Each row is a point on a tangle of strands that fork, close into loops and nearly touch. The rows are in no order.
Two points are linked if the straight distance between their rows is under 31.7. Some points are linked to none.
J_721: [  7  -7  -7  -6  -8   5   0 -11  -9  -3   8   1   6 -23 -12 -15   3   2
  18  -1  10 -13 -17  -7   8   2  -5   9 -25   4  12  12  -5  -4  -9   9
  -9]
J_452: [-1 -1  3  1  1  8  5  2  0  2 -3  2  6 -9  3  5  0 -1 -2  6 -3  0 -2 -2
  3 -1 -1  3  3 -9  3 -2  5 -2  5  0 -2]
J_602: [ -6   8  11   9   7   2  13   2   9   5  -8   0  10 -12   6  10  -9  -9
   0   8 -17   6  -2  -5  -5  -5   0   9  17 -11   7  -3  13  -2  11   0
  -5]
J_795: [ -2   5  12   7  -9 -11  -2  -4  -2   0  -6 -14  -2  -2  10  10  -8  -1
   4  -6   5  -2  -5 -18   2   2  -1   8  14  -3   2  17  10  -6  13   7
  -3]
J_179: [ -3   0   9  12  -7  30  -1   0  -4   8  -5  -5   9  -9   9   6   0  11
   3   6   1 -10  -9  -6  10   3  25   9   4 -28  14  19   7   6  20   6
  -1]
J_71: [ -6   8   2  11   3 -19  -1 -15   8  -6   4   1  -9  10  13   2  -2 -12
  18 -15 -22  -1  -6   3 -13  -4   7  -5  12   0  -1  13  11   4  -4   9
   8]
J_77: [ -4   0   5   4   0  17   4   5   0   6  -3   1   7  -6   3   6   2   2
  -3   8  -3  -2  -2   1   3  -1   8   4   5 -18   3   1   3   3  10  -2
   2]
J_843: [  2   5  -5  -1  -4 -29  -9  -4   7  -6   3  -2 -15  27   9  -1  -1  -6
   0 -17  -4   3  10   1 -12   0  -2 -10   7  20 -11   4   1   0  -9  -1
   5]
J_60: [  3 -13  -4 -12  -6  11 -16   7 -17   2   3  -3  -5   6  -8  -4   6  16
  -8   1  28  -8   4   3  10   7  -2  -1 -11   3  -4   0 -15  -2   0  -3
   1]
J_600: [ -2  -3  -5  -4 -11  -9 -23  -3 -11  -4   3  -8 -15  23   5  -4   1   8
   0 -15  15  -5   2   3   0   5  11  -7   0   3  -5  16  -7   0   2   2
   7]
J_6: [ -7  -1  -1  16  -1  21  -3 -12   1   2   6   7  -2   5   4  -4   7   2
  13  -2 -19  -9 -13  15   0  -1  34  -5  -2 -27   9  17   5  12   5   3
  11]
J_991: [  6   7  -4  -4  14 -14   9  13  13  -2  -4   8  -6  19   2  -1   3  -6
 -22   5 -13  13  17   9  -1   1 -10 -12   0  16 -11 -25  -3  10 -13 -10
   4]
J_701: [ -2   3   8  16  -8  22  -1  -6  -4   4  -3  -2   7 -11   8   4  -2   9
   8   1  -3 -10 -14  -9   9   4  21  12   4 -24  14  24   6   4  15  10
  -3]
J_947: [  0  12  -5   1  12 -19   4   2  18  -4   2   8 -10  24   8   0   1 -12
  -7  -2 -25  10  11  11 -12  -1   0 -15   9   9  -9 -13   5  13 -11  -7
   9]
J_896: [  6  -6  -2  -5  -7   7  -4  -4 -13  -1   3  -4   2 -15  -6  -7   1   5
   9   0  15 -11 -12 -10   8   5  -2   8 -13  -1   7  12  -6  -5   1   8
  -5]
J_951: [ -3  -1   2  -3   3   7  -4   7   2   1  -1   1  -3  12   4   4   4   1
 -10   4  -4   3   6   6   4   1   4  -7   9  -8  -7  -8   0   6   4  -5
   8]
J_329: [  0  -5  -8  -5   7  13  15   5   2   2   2  11  13 -22 -16  -4   5  -7
   3  13   0   2   0   5   0  -6 -13   4 -17   5   2 -19  -6  -2  -9  -5
  -7]
J_170: [  7   3  -8 -10  -1 -29   2  -8   3  -6   4  -7  -6   7  -2  -9  -3  -5
   2 -12   8   6   5  -7 -14  -1 -22  -3  -7  33  -6  -6  -4 -11 -16   3
  -5]
J_22: [ -1  10   5   9   1 -17  11 -16   7  -5  -1  -3   4 -15   7   2 -11 -12
  21  -9 -14  -2 -11 -15 -11  -6  -8  11   7   6   7  13  16  -9  -1  15
 -11]
J_801: [ -4   7  10  13  -7 -12  -7 -10   1  -1  -2  -8  -9  11  16   7  -5  -5
  12 -12 -10  -5  -7  -8  -4   1  11   1  17  -9   2  23  13   2   9   9
   2]
J_88: [  3   4  15  -1  -3   0   9   2  -8   5 -10 -11  13 -32  -3   9  -9   2
  -4   9  17   6  -3 -19   9  -1 -15  16   4  -2   7  -4   1 -15  11   0
 -16]
J_838: [ -2  13   1   4  11 -20  10   0  14  -2  -3   1  -2   5   7   6  -6 -15
  -1  -4 -20  10   4  -5 -13  -2  -9  -1  13  11  -4 -10  11   1  -4   2
  -1]
J_962: [-1  1  0 -2  3 -4  5  1  3  1  0  2  3 -1 -2  3  2 -6 -2  3 -3  3  1 -2
 -2 -1 -8 -2  1  2 -4 -9  3 -1 -2 -1  0]
J_151: [ -9   3  -2  14   6   7   5 -13   8  -2   8  11   0   1   2  -5   5  -8
  18  -3 -30  -5 -11  20  -9  -7  22  -8  -1 -18   7   8  10   9  -4   3
  12]
J_885: [ -6  -9 -12   3   7  28   5   4   7   5   7  17   5  -2  -9  -6  13  -1
   3  13 -17  -5  -1  25  -1  -6  15  -9 -10 -16   1 -11  -5  11  -4  -9
   9]
J_579: [  2   2   2  -5  -6 -17  -4  -4  -3  -2  -1  -9  -4   2   3   0  -4  -3
   1  -8   9   2   0 -11  -3   1 -10   4   3  13  -4   6   2  -9  -2   5
  -4]
J_114: [ -3  -7  -9  -2   6  18  14   0   3   3   5  15  13 -21 -15  -7   5  -4
   8  12  -9  -3  -7  10   0  -7  -2   4 -18  -1   5 -14  -4   0  -9  -2
  -5]
J_47: [  3   3  -4  -5   4 -13   4   1   5  -2   0   1  -1  -1  -2   0   0  -7
   1  -1  -4   5   5  -4  -6  -3 -14  -1   0  14  -5 -11   1  -2  -9   1
  -1]
J_724: [  3   1  -6  -6  -7 -25  -7  -7  -1  -5   3  -8  -9  13   2  -6  -3  -2
   3 -15  10   0   4  -4 -10   0 -10  -4  -3  23  -8   6  -2  -8 -10   7
  -1]
J_819: [  5   4  -8  -6  -1 -23 -10   3   4  -7   1   0 -14  30   6  -2   0  -3
 -11 -14  -1   6  16   7 -10   3  -1 -16   4  19 -13  -4  -6   4 -12  -4
   8]
J_687: [ -1 -10  -5   3  -8  19 -18  -3 -11   0   7   2  -6   8  -2  -7  11  10
   4  -3   8 -13  -6  12  11   7  21  -7 -12 -16   3  14  -9   9   3   2
   8]
J_246: [  2 -13  -9  -7   6  24   3  13  -2   4   3  15   4  -6 -18  -6  13   5
 -11  16   8  -2   7  15   9  -2  -7  -5 -16   1  -5 -25 -18   6  -7 -12
   2]
J_645: [ -1   5  15   8   0   6  13   1  -1   6 -10  -6  15 -27   4  12 -12  -3
   2   8  -2   2  -4 -17   4  -3  -1  18  14 -13  12   7  12  -9  17   4
 -12]
J_127: [ -7  13   6  14   3 -17   1 -10  13  -1   0  -1 -10  14  17   9  -7 -12
  10 -11 -27   3  -3   0 -14  -4   8  -3  21  -5  -1  12  16   6   1   3
   6]
J_177: [  3  -1  -3  -9   1  -6 -13  14   3  -2  -4   1 -14  36   6   3   4   9
 -29  -5   5   9  21   8   4   6   3 -12   8  10 -15  -9  -9   8  -5 -13
  12]
J_799: [ -6  -2  -2   1   1   7  -2  -1   6  -1   3   6  -3   9   4   0   7  -4
   1  -1 -13  -1  -1  13  -2  -1  11  -8   3 -10  -2  -1   4   9   0  -3
  10]
J_515: [-10   7   8  18   4   7   4  -9  10   2   3   3  -2   4  12   3  -4  -6
  12  -1 -28  -2 -12   6  -9  -5  23   0  15 -23   9  16  14  10   7   3
   9]
J_318: [  7  -5  -3  -7  -5  -5   3 -12  -8  -4   6  -3   3 -22 -10 -11   2  -3
  20  -3   8  -8 -15 -11   3   1 -12   9 -20  11   9   9  -2  -9 -13  10
 -10]
J_17: [ -3  -3   1   8  -1  32  14   1   0   6   2  10  22 -35  -8  -2  -3   5
  10  16  -9 -10 -10   1   6  -4  12  15 -14 -16  17   7   4  -1   4   4
  -8]
J_800: [ -4   3   7   4  -4   2 -10   0  -5  -1  -2  -7  -4   8   8   7  -2   3
  -1  -4   2  -5   0  -3   3   4   7   1  10  -9  -3  10   4   0  11   1
   3]
J_733: [ -4   9   9  18  -8   2  -4 -11   0   0  -2  -7  -4   2  15   6  -4  -1
  13  -8 -11  -8 -14  -7   0   1  17   5  14 -18   8  28  13   5  14  13
   2]
J_764: [ -4  14   3   5  12 -21   7  -1  20  -2   0   6  -8  17  11   7  -7 -13
  -2  -4 -28  10   6   1 -12  -3  -1  -8  16   7  -4  -7  13   8  -4  -2
   6]
J_946: [ -8   2   2   4   9  18  11   8  11   6  -1   9   8  -1   1   4   1  -4
  -5  16 -21   6   5  12  -2  -4  10  -2  11 -16   0 -12   5   8   6 -11
   8]
J_530: [-11   1   3  11  11  25  18   6  13   8   0   9  14  -7   1   2  -4  -3
  -1  20 -26   5   0  12  -6  -7  18   3   9 -21   8  -7  10   7  10  -6
   5]
J_232: [ -1   4  13   8  -2  18  10   0  -1   8  -8  -3  16 -26   4   8  -7   2
   1  11  -1  -1  -7 -12   7  -1   7  16   8 -18  13   9  10  -5  19   3
  -9]
J_540: [  1   6  14   4  -8 -17  -4  -4  -5  -2  -9 -17  -2  -4  11   8 -11   1
   1  -8  12  -1  -2 -24   1   3  -8  13  15   4   1  17   8 -12  12   8
  -7]
J_923: [  5  -6  -2  -9  -8  -2  -9  -3 -12  -3   2  -9  -2  -7  -5  -6   0   7
   6  -5  23  -7  -6 -11   6   3  -9   5 -10   7   1   8  -6  -9  -1   7
  -5]
J_680: [  0  -9 -12  -7 -11  -9 -26  -3 -11  -6   8  -2 -17  29  -1 -11   6   9
  -1 -17  15  -7   3  16  -1   5  10 -16  -8   6  -7  11 -12   4  -6   1
  10]
J_342: [  2 -13   5  -5  -6  33 -15  13 -13   6   2  -2   1   5   2   2   8  20
 -11   7  23  -9   4   3  19   7  14  -2  -2 -21   0   2 -11   6  15  -4
   4]
J_314: [ -6  -1  -3  12  -3  10  -9 -12  -3  -2   8   6  -6   8   5  -6   8   0
  14  -7 -13  -8 -13  14   1   0  26  -9  -4 -19   3  17   2  10   1   6
  11]
J_398: [  4   2   5  -4  -2 -15   3  -2  -2   0  -4 -10   3 -12  -2   4  -4  -3
   0   0  10   6   1 -16   0   0 -17   7   4  11  -2  -2   3 -11  -1   3
  -9]
J_489: [  5   6   5  -4  -1 -25   6  -6  -1  -2  -6 -12   2 -13  -3   2  -8  -5
   2  -6  13  10   1 -22  -5  -2 -23  10   3  19  -3  -4   2 -15  -3   4
 -12]
J_916: [  5   3   9   2  -9   1   6  -7  -8   1  -6  -8   9 -29  -3   1  -9   2
  10   1  11  -5 -13 -23   6   2  -8  18  -3  -2  12  14   4 -11   8  10
 -14]
J_832: [ -1   3   7   3  -5  -7   6  -9  -3  -2  -3  -5   5 -19   2   3  -5  -3
  11  -3   1  -4 -10 -15  -1   0  -9  13   2   1   7  11   6 -10   2   8
  -8]
J_663: [  2 -10  -9  -8  -2  11  -6   2  -8  -2   5   6  -1   0  -9  -7   9   3
   1   3  10  -7  -1   8   6   2  -2  -5 -14   1  -3  -2 -10   2  -7  -1
   3]
J_202: [  4   9   0  -1  -1 -26   6 -13   6  -5   3  -7  -2  -5   2   0  -7 -10
  12 -12  -4   3  -1 -12 -12  -4 -18   3   3  22  -2   0   8 -11  -9  11
  -7]
J_193: [  7 -15  -4 -10  -3  17  -2   7 -11   3   3   4   6 -19 -17  -6   7   8
  -2  11  25  -6  -2   0  12   3 -12   4 -22   4   4 -10 -15  -5  -4  -3
  -6]
J_381: [ -8  10  10  15  -2  -7  -5  -9   7  -2   0  -4 -10  17  16   8  -2  -6
   8 -10 -19  -2  -5   2  -7  -1  16  -4  20 -14   0  18  13   7   8   3
   9]
J_432: [  3   9  -7  -2  14 -15  11  10  17  -3  -2  11  -7  23   3  -1   1 -10
 -17   4 -22  11  16  12  -6   0  -2 -17   3  11 -10 -23   1  13 -12  -9
  10]
J_825: [  5 -11  -4  -2  -6  25   4  -2 -11   4   4   5  13 -27 -12  -8   4   7
   8   7  11 -14 -13  -4  13   2   3  11 -21  -8  13   7  -6  -1   2   2
  -7]
J_971: [ -7  -4  -3   8   4  34  17   2   6   7   5  12  18 -27  -6  -3   1   1
   7  18 -16  -6  -7  11   0 -10  18   8  -7 -18  13   0   6   2   4  -1
  -2]
J_634: [  2  11   5   2  15 -10  24   6  12   5  -9   5  15 -23  -6   7  -9 -12
  -6  14 -11  17   5  -5  -5  -7 -17   9   3   7   1 -30   5  -7  -2  -5
 -13]
J_45: [  4  -4 -14 -11  -7 -24 -14  -4  -3  -7   8  -3 -14  22  -2  -9   0   2
  -1 -17  12  -1   6   6 -11   2  -7 -11 -10  26  -9   5 -10  -4 -15   2
   3]
J_830: [  4  -7   0   4  -4  31   9   0  -8   5   2   5  18 -32  -9  -4   0   7
   7  12   7 -12 -11  -5  13   2   9  14 -18 -13  17  10  -3  -2   4   3
  -9]
J_392: [  4 -13  -4  -6  -3  23  -1   4  -9   4   5   4   9 -19 -12  -4   6   8
   1   9  16 -10  -4   1  12   3  -4   5 -19  -5   7  -1  -9  -3  -1  -2
  -5]
J_183: [ -1  -6   4  -7 -11  -4 -23  10 -12  -3  -5 -12 -14  27   7   4  -2  17
 -17 -10  24   0  11  -4   7   8   6  -5   9   2  -9   8  -7  -2   9  -4
   6]
J_591: [  1  -6  -4  -7 -11 -11 -18  -2 -13  -5   1 -13 -11  15   4  -3  -3   9
   0 -13  21  -7  -1  -6   1   5   0  -1  -2   8  -4  15  -6  -5   3   3
   1]
J_541: [ -1  -4  -4  -7  -3   4 -12   7  -7  -3   1   0  -7  15   0   0   5   6
 -10  -2   8  -1   5   6   7   4   3  -6   0  -2  -8  -2  -5   5  -1  -6
   7]
J_545: [  6  -5  -9  -8   8   0  13   2   1   0   0   5  11 -22 -18  -4   3  -8
   1  11   9   5   0  -2   2  -4 -25   4 -16  13   0 -24 -11  -8 -12  -3
 -11]
J_445: [  5   0  11  -6  -1  -6   3   6  -7   5 -12 -12   8 -19  -8   7  -5   4
 -15  10  23  12   7 -13  11   0 -21  10   3   4  -3 -16  -6 -12   5  -7
 -12]
J_928: [ -3   8   0   8  -6 -19 -10 -11   3  -7   6  -5 -12  21  12   1   0  -6
  11 -19 -10  -3  -2   3  -9   0   8  -9  12   3  -3  16   4   2  -3   6
   8]
J_355: [  2  -4  -1  -9  -9 -13 -20  10  -9  -3  -5  -9 -15  33   6   2   0  11
 -20 -11  21   5  16   1   2   7   2  -8   9  10 -11   5  -8  -1   1  -7
   6]
J_412: [  1  10   3   6   1 -24   6 -16   6  -5   2  -3  -2  -4   7   0  -9 -14
  20 -13 -10  -1  -6 -11 -12  -5 -11   5   7  13   2  11  12  -9  -6  12
  -6]
J_990: [  7  -7  -7 -12   5   4  10   5  -3   0  -1   6   6 -18 -21  -7   6  -2
  -6  12  16   5   3   1   3  -2 -26   2 -21  16  -2 -26 -16  -5 -14  -4
 -11]
J_18: [-11   6   2  10  12  15  18   1  16   5   1   9  12  -9   2   2  -6  -7
   8  13 -31   3  -3  11 -11  -9  14   3   8 -19  11  -2  14   5   6  -2
   3]
J_394: [ -6  -4  10   2   3  28  -1  12   4   9  -4  -2   3  10   8  11   3   8
 -15  10  -5   3   6   6   8   0  17  -4  16 -26  -2  -5   3  11  18 -13
   9]
J_927: [-10   7  10  15   7  12  11  -3  12   4   0   3   6  -4   9   6  -5  -7
   9   8 -27   0  -7   3  -8  -5  18   2  16 -25  10  10  16   7  13   1
   5]
J_93: [  6   0  12  -1  -8   1   3  -3 -14   2  -7 -13  11 -26  -3   4  -6   6
   4   3  19  -4  -8 -22   8   3 -11  16  -2   0   9  10  -1 -12  10   5
 -11]
J_986: [-11   1   9   7   6  20   6   8  11   8  -2   3   4   6  10   8   0   0
  -9  10 -18   5   3   7   0  -1  16  -1  17 -23   3  -3  10  10  14  -9
  10]
J_987: [  3  -1   6   3  -4  20   9   0  -7   5  -4  -1  16 -31  -3   2  -4   6
   3  10   7  -6  -8 -11  10   0   2  15  -5 -13  13   7   4  -5  10   3
  -7]
J_470: [  5  13   8   0  10 -24  15   6  10   1 -12  -2   6 -10  -3   8  -9  -7
 -14   7  -1  21  12 -13   0  -3 -23   4   5  17  -5 -28   0  -7  -4  -7
 -13]
J_316: [ -2   6   6  15  -8  11  -4  -8  -5   0  -1  -5   0  -2  11   3  -2   4
  11  -5  -6 -12 -15  -6   3   3  19   5   7 -21  10  26   9   5  14  10
   0]
J_429: [ 10  11  -1  -5  12 -26  15   6  10  -2  -8   0   2   0  -4   3  -5 -10
 -17   5  -2  18  14  -7  -3  -2 -24  -1  -2  25  -9 -28  -3  -2 -12  -5
  -9]
J_435: [  1  -8   5 -10 -10   2 -17   9 -15   0  -4 -11  -7  17   6   4  -1  18
 -15  -5  28  -2   9  -8  11   7   2   0   6  -1  -8   6  -9  -2  12  -3
   2]
J_199: [ -9   3  -6  11   9   4  12 -15  10  -3   8  15   4 -10  -2 -11   4 -11
  24  -3 -33  -6 -16  17  -9  -9  18  -3  -9  -9   9   7   9   6 -10   7
   4]
J_123: [  6   6  -6  -5   7 -21   7   1   8  -3  -1   3  -2   5  -4   1  -1  -8
  -7  -1  -2  10  11  -3  -6  -1 -18  -3  -2  23  -7 -19   0  -3 -13  -1
  -2]
J_502: [ -4  -1   7   8  -1  26   2   4   1   8  -2  -1   7  -4   6   7   1   8
  -3   9  -5  -3  -3   1   6   0  19   2   8 -25   5   7   6   5  16  -1
   2]
J_149: [ -4   1  -6   4   0   8   8  -8   2   0   6  10   7 -15  -5  -7   3  -7
  17   1 -16  -7 -13   5  -3  -5   4   2 -10  -5   8   6   8   1  -7   7
  -3]
J_994: [  4   5  -2  -5   1 -24  -4   9   7  -5  -2   0 -12  29   7   2  -4  -1
 -20  -7  -1  12  19   1  -7   4  -7 -11   5  22 -12  -9  -2   2  -9  -6
   5]
J_33: [  1  15  10   4  13 -23  17   4  13   0  -9  -1   6  -8   3  11 -12 -11
 -11   5 -11  20  10 -12  -6  -3 -17   7  15  13  -3 -22  10  -4  -1  -5
  -9]
J_471: [  8   3  -1  -8  -2 -27   5  -8   1  -3  -1 -10  -2  -4  -2  -4  -7  -7
   6  -9  10   6   3 -15 -10  -2 -24   5  -4  28  -3  -4  -2 -15 -11   4
 -10]
J_551: [ -9   9   7   9  10   5  18   3  16   4  -3   6  11 -12   3   9  -7 -11
   4  10 -25   6  -2   1  -8  -7   3   6  13 -12   8  -5  15   0   7  -1
  -1]
J_714: [ -6   4  -7  10   5   1  14 -17   6  -3   8  13   6 -17  -4 -10   0 -11
  28  -6 -27  -6 -17   8 -11  -9   8   2  -9  -5  10   9  11   1 -12  10
  -4]
J_367: [  8  -3  -4  -9  -6 -15   3 -14  -6  -5   5  -8   0 -18  -8 -11  -4   0
  18  -8  17  -3 -13 -16  -1   0 -19   9 -17  18   6   9  -2 -14 -12  12
 -11]
J_411: [ -4  -8   5   0  -1  28  -9  11  -3   8   0   2  -2  14   6   5   8  14
 -12   8   3  -2   6  10  13   4  19  -5   8 -25  -3  -1  -5  12  12 -10
   9]
J_746: [ -4  11   5   6   9 -14  11  -4  12  -1  -3   0   0  -4   6   8  -8 -14
   4  -2 -19   7  -1  -5  -9  -6  -8   2  13   4  -1  -4  13  -2   0   5
  -3]
J_891: [  4  -8  -4 -12  -4  -4 -19  15  -7  -1  -3  -2 -14  32   0   0   3  14
 -24  -6  22   4  17   7   5   8  -1  -9   4  11 -13  -5 -14   3  -1 -12
  10]
J_981: [ -7  -7  -7   5   6  35  11   6   7   6   6  16  12  -8  -6  -4   8   2
   3  19 -17  -5   0  21   0  -6  20  -3  -7 -19   6  -6  -2  11   3  -8
   8]
J_577: [ -3  10  15  14  -8 -13  -4  -7   0  -3  -6 -15  -6   6  16  12  -9  -4
  10 -10  -4  -5  -6 -17  -2   1   4   9  21  -6   3  27  14  -4  15  10
  -3]
J_782: [  0  -5  -8   2  -8   8 -16 -10 -13  -2   8   2  -7   7   0 -10   9   7
  13  -9   8 -14 -12  10   7   6  16  -6 -15  -8   3  19  -6   5  -1   8
   6]
J_558: [ -1 -13  -5  -7   5  27   4  14  -2   5   2  13   8 -11 -13  -2   8   6
  -7  16   6  -3   4  13   9  -2  -5  -2 -14  -6  -2 -17 -13   4  -3  -8
   0]
J_383: [  5  -9 -11 -10   4  12 -12  13  -1   0   5  11  -9  19 -10  -8  15   6
 -13   2   7  -3  10  21   6   4   1 -15 -10   6 -10 -16 -18  11  -8 -11
  11]
J_119: [ -2  -4  -8   8  -5   4 -11 -16  -7  -6   9   5  -8   8   1  -8  10   1
  17 -12  -7 -11 -12  16   2   2  20 -11 -13 -10   2  16  -3   5  -5   5
  11]
J_497: [  7  -3 -16 -12   4 -10  -7  11   3  -5   3   9 -11  24  -9  -9   8  -1
 -17  -3   4   3  13  17  -2   3  -6 -17 -10  19 -12 -17 -15   8 -16  -7
   8]
J_690: [  1 -10  -7 -11  -5   3 -15   7 -11  -2   3  -3  -8  14  -4  -4   5  11
  -9  -5  23  -7   6   5   5   7  -1  -6  -5   3  -6   0 -11   0  -1  -3
   3]
J_96: [  5 -12 -10 -17  -7  -9 -17   3 -12  -3   5  -3 -10   9 -12 -13   2   8
  -4  -6  30  -3   3   2  -1   5 -14  -5 -18  23  -5   0 -16  -7  -9  -1
   0]
J_7: [ -2  -4  -9   0   4  11   7  -2   3   1   6  10   6 -11  -8  -5   6  -6
   7   7 -10  -3  -7   8  -3  -3   0  -1 -10  -4   2  -6  -1   3  -8   1
   0]
J_460: [  2  16  11   2   5 -27   5   7  10  -2 -10  -7  -4  11  11  14 -11  -5
 -17  -4  -3  18  15 -13  -3   3 -13   1  19  15 -10 -11   8  -2   1  -6
  -2]
J_368: [ -5   0  -6   4   3   3   2  -6   6  -1   6   9  -2   3   1  -3   5  -7
  11  -2 -21  -3  -8  14  -6  -5  12  -7   0  -9   1  -1   6   9  -5   2
   8]
J_652: [ -2  -5   0   5  -9  21 -17  -5  -8   2   4  -2  -6  10   6  -3   8  13
   5  -2   4 -12  -6   7  11   7  26  -5  -5 -22   3  15  -4   9  11   4
  10]
J_949: [  9 -12  -8 -13   0   6   2   6  -9   1   2   2   3 -16 -21 -11   6   4
  -3  10  28   0  -1  -2   7   2 -24   4 -24  15   0 -16 -20  -8 -10  -4
  -6]
J_607: [ -3   5  -3   2  13  -3   9   5  15   0   0  10   0   6   0   0   1 -13
  -5   6 -22   8   6   9  -8  -1   0  -8   6  -2  -3 -16   4   8  -5  -5
   4]
J_356: [  2   9  -5   1  11 -16  20 -11  11  -4   4   6   7 -17  -3  -3  -4 -17
  18  -3 -16   4  -5  -5 -16 -10 -17   4  -5  16   3 -11   8  -6 -12  10
 -10]
J_469: [  4  -2   7  -7 -12 -24 -10  -1 -11  -2  -7 -17  -8   8   5   3 -11   8
  -5 -12  29   3   5 -20  -1   2 -12   7   5  17  -3  13  -2 -15   6   4
  -7]
J_768: [  3 -14   2 -10  -4  18 -11  11 -15   2   0  -3   1  -1  -8   1   6  14
 -12   6  24  -4   4  -1  15   6  -2   3  -9  -5  -2  -6 -13   0   4  -5
   1]
J_546: [ -2  12  13   4  11 -14  12   7  13   2 -10  -1   4  -2   7  13  -9  -8
 -10   7 -12  17   8 -10  -1  -1  -9   5  21   2  -2 -13  10  -2   7  -5
  -6]
J_122: [ -1   8   0   5   9 -12  17  -7  12  -2   0   3   7 -14   0   1  -5 -12
  11  -1 -18   5  -4  -4 -11  -6 -12   6   4   7   3  -7  11  -4  -6   5
  -8]
J_25: [ -4  -5   2  14  -5  30  -7  -4  -4   4   4   4  -1   6   8  -1   8  11
   6   2  -8 -10  -9  12   7   4  34  -6  -3 -30   7  16   2  13  12   1
  10]
J_520: [  8   2 -14  -7  10 -12   2   6   9  -4   4   8  -6  18  -5  -6   5  -7
 -13   2  -6   8  13  11  -5   0 -13 -13  -7  19 -11 -22  -8   9 -18  -6
   5]
J_866: [  6  -4  -1 -10  -9 -14  -5  -9 -12  -3   3 -12  -4  -8  -4  -8  -5   5
   9  -8  23  -6  -7 -14  -1   6 -13   7 -13  15   3  12  -5 -12  -3  10
  -8]
J_101: [  6  14   5   1   4 -33   5   4   9  -2 -10  -7  -4  14   8   8 -10  -4
 -17  -6  -3  19  15 -11  -7   2 -15  -1  13  23 -11 -12   3  -4  -5  -6
  -3]
J_107: [  1  -8 -15 -10  -6 -14 -21  -2  -9  -7   9   0 -16  26  -5 -12   7   6
   0 -16  14  -5   3  16  -4   2   2 -16 -13  16  -8   7 -13   1 -13   0
   8]
J_813: [  0  -2 -10  -6  -1  -1 -12   1  -1  -4   4   3  -8  18  -1  -5   8   1
  -3  -6   0  -2   6  14   1   1   4 -13  -4   1  -8  -1  -6   7  -7  -2
   9]
J_66: [ -3  -6  -5  -4   5  16   5   6   0   3   1   9   8  -7  -9  -1   7  -1
  -4  10  -2  -1   1  10   4  -2   0  -3  -6  -6  -2 -15  -4   3  -1  -6
   2]
J_880: [ -4 -10 -14  -4   5  17   1   0   2   0   9  17   2   1 -12  -9  15  -3
   4   5 -10  -6   0  23   1  -5   6 -11 -16  -4  -2 -12  -8  11 -11  -4
   9]
J_829: [  2  -3  -1  -9 -14 -20 -16  -1 -11  -4  -3 -15 -12  18   5   0  -7   9
  -6 -14  25   0   5 -10  -4   4  -7  -1   2  18  -6  14  -5 -11   2   3
  -2]
J_794: [ -9  -4   0  10   7  33  15   4   9   8   5  10  16 -15  -4   1   1   3
   4  21 -19  -2  -1  14  -2  -8  21   3   0 -24  11  -1   6   6   7  -6
   3]
J_485: [ -3 -10   6   3  -3  36 -10   8  -7   7   1  -1   1   8   5   4   9  17
 -11   8  10  -5   3   4  16   5  22  -4   3 -28   2   4  -4  11  16  -7
   7]
J_384: [  3  -8 -16 -12   0   3 -16   8  -2  -5   7  10 -13  24 -10 -10  13   4
 -12  -4   8  -2  11  20   1   4   0 -17 -12  10 -13 -12 -19  10 -13  -9
  11]
J_54: [ -4  -3 -17  -1   7   5  -2  -4   5  -4  11  15   0   6  -7 -11  15  -7
   9   0 -18  -4  -4  25  -6  -5   8 -14 -13  -2  -4  -6  -7  12 -14  -2
  11]
J_740: [ -3   9  16   9   5  -3  16   2   4   6 -11  -5  14 -24   4  13 -13  -7
   1   7  -8   7  -4 -16   0  -5  -7  16  17  -9   9   0  13  -8  17   1
 -12]
J_59: [  8   9  -3  -6   1 -30   0   8   5  -6  -7  -4  -9  24   7   2  -7  -1
 -22  -7   4  16  19  -5  -6   3 -14  -8   7  28 -12 -11  -3  -2 -10  -7
   0]
J_604: [  0   9   9   7  -1 -11   9  -8   2  -1  -3  -5   3 -17   6   5 -10  -9
  13  -5  -8  -1 -10 -18  -6  -3  -8  12   9   0   7  11  14 -10   6  11
 -11]
J_357: [  3   0  11  -2 -12 -16  -6  -2 -10  -2  -8 -20  -1  -3   5   8  -9   6
  -1  -6  24   2  -1 -23   3   3 -10  11   9   8  -1  13   2 -13   9   4
  -9]
J_338: [  4  -4   6 -10  -5  -7  -5   6 -11   2  -8 -12   1  -6  -5   4  -4  10
 -13   2  25   7   7 -13   7   3 -15   7   3   9  -4  -7  -8  -9   4  -5
  -7]
J_683: [  1 -12   6  -6  -5  27 -10  12 -15   7  -3  -2   4  -2   1   4   5  16
 -12   9  22  -5   3  -3  17   5   6   1  -1 -16   0  -5  -9   1  13  -5
   2]
J_942: [  5 -13 -11 -13 -11  -3 -18  -7 -18  -4   9  -4 -10   6  -8 -17   4  12
  10 -10  27 -15  -8   5   2   7   0  -3 -24  11   3  15 -12  -3  -7   8
   1]
J_658: [ -1  13  15   4   4 -20   5   4   7   1 -12  -9   1   0   9  16 -12  -7
 -11  -2  -4  13   7 -16  -1   1 -10   7  24   5  -3  -6  11  -4  10  -4
  -5]
J_855: [ -2  -2 -13  -3   1  -2  -8  -5   2  -4   9   9 -10  14  -3  -9  12  -5
   7  -7  -9  -3  -2  20  -5  -2   7 -14  -8   1  -7  -1  -5  10 -12  -1
  10]
J_294: [ -3   4  -2  -1  -4 -19 -11  -4   2  -5   3  -4 -12  20   8   0   0  -4
   2 -13  -4   1   3   3  -6   1   3  -8   9   6  -8   8   5   2  -6   3
   7]
J_108: [  4  -6   7 -10  -9  -5 -14   8 -15   0  -6 -13  -3   5  -1   3  -4  13
 -12  -2  28   2   5 -10   7   5  -9   3   2   7  -4   1  -8  -9   6  -2
  -3]
J_937: [  5 -10 -11 -11   7  19  -5  18   0   1   4  14  -2  10 -14  -6  15   5
 -16  11   5   1  10  19   9   1  -5 -11 -11   0 -10 -24 -18  10  -7 -13
   8]
J_603: [  3   5  15  -1   2  -5  10   4  -5   7 -15 -10  16 -29  -8   9  -9   3
  -8  10  12  14   5 -16   9  -3 -18  16   8   1   2 -17   0 -12   9  -8
 -17]

A piece is all that can be reached along the links. How many separate loops has the piece of each point below (a circle has one, a figure eight two, a Y none), and how many tips (points with one link)?
J_17 -> loops 3, tips 2
J_469 -> loops 2, tips 1
J_782 -> loops 1, tips 0
J_866 -> loops 1, tips 0

How many points has the smallest loop of links through each point below? Write 0 if it is on no loop.
J_855 -> 19
J_923 -> 6
J_18 -> 12
J_652 -> 7
J_471 -> 6
J_991 -> 0

A fork is a point with three links, a tip a point with one. Leave the first point through the second and follow the links. Name the first fork or tip that comes.
J_199, J_151 -> J_541
J_990, J_545 -> J_7
J_947, J_764 -> J_356
J_740, J_645 -> J_830
J_916, J_93 -> J_177
J_93, J_916 -> J_471
J_600, J_591 -> J_801
J_411, J_394 -> J_530
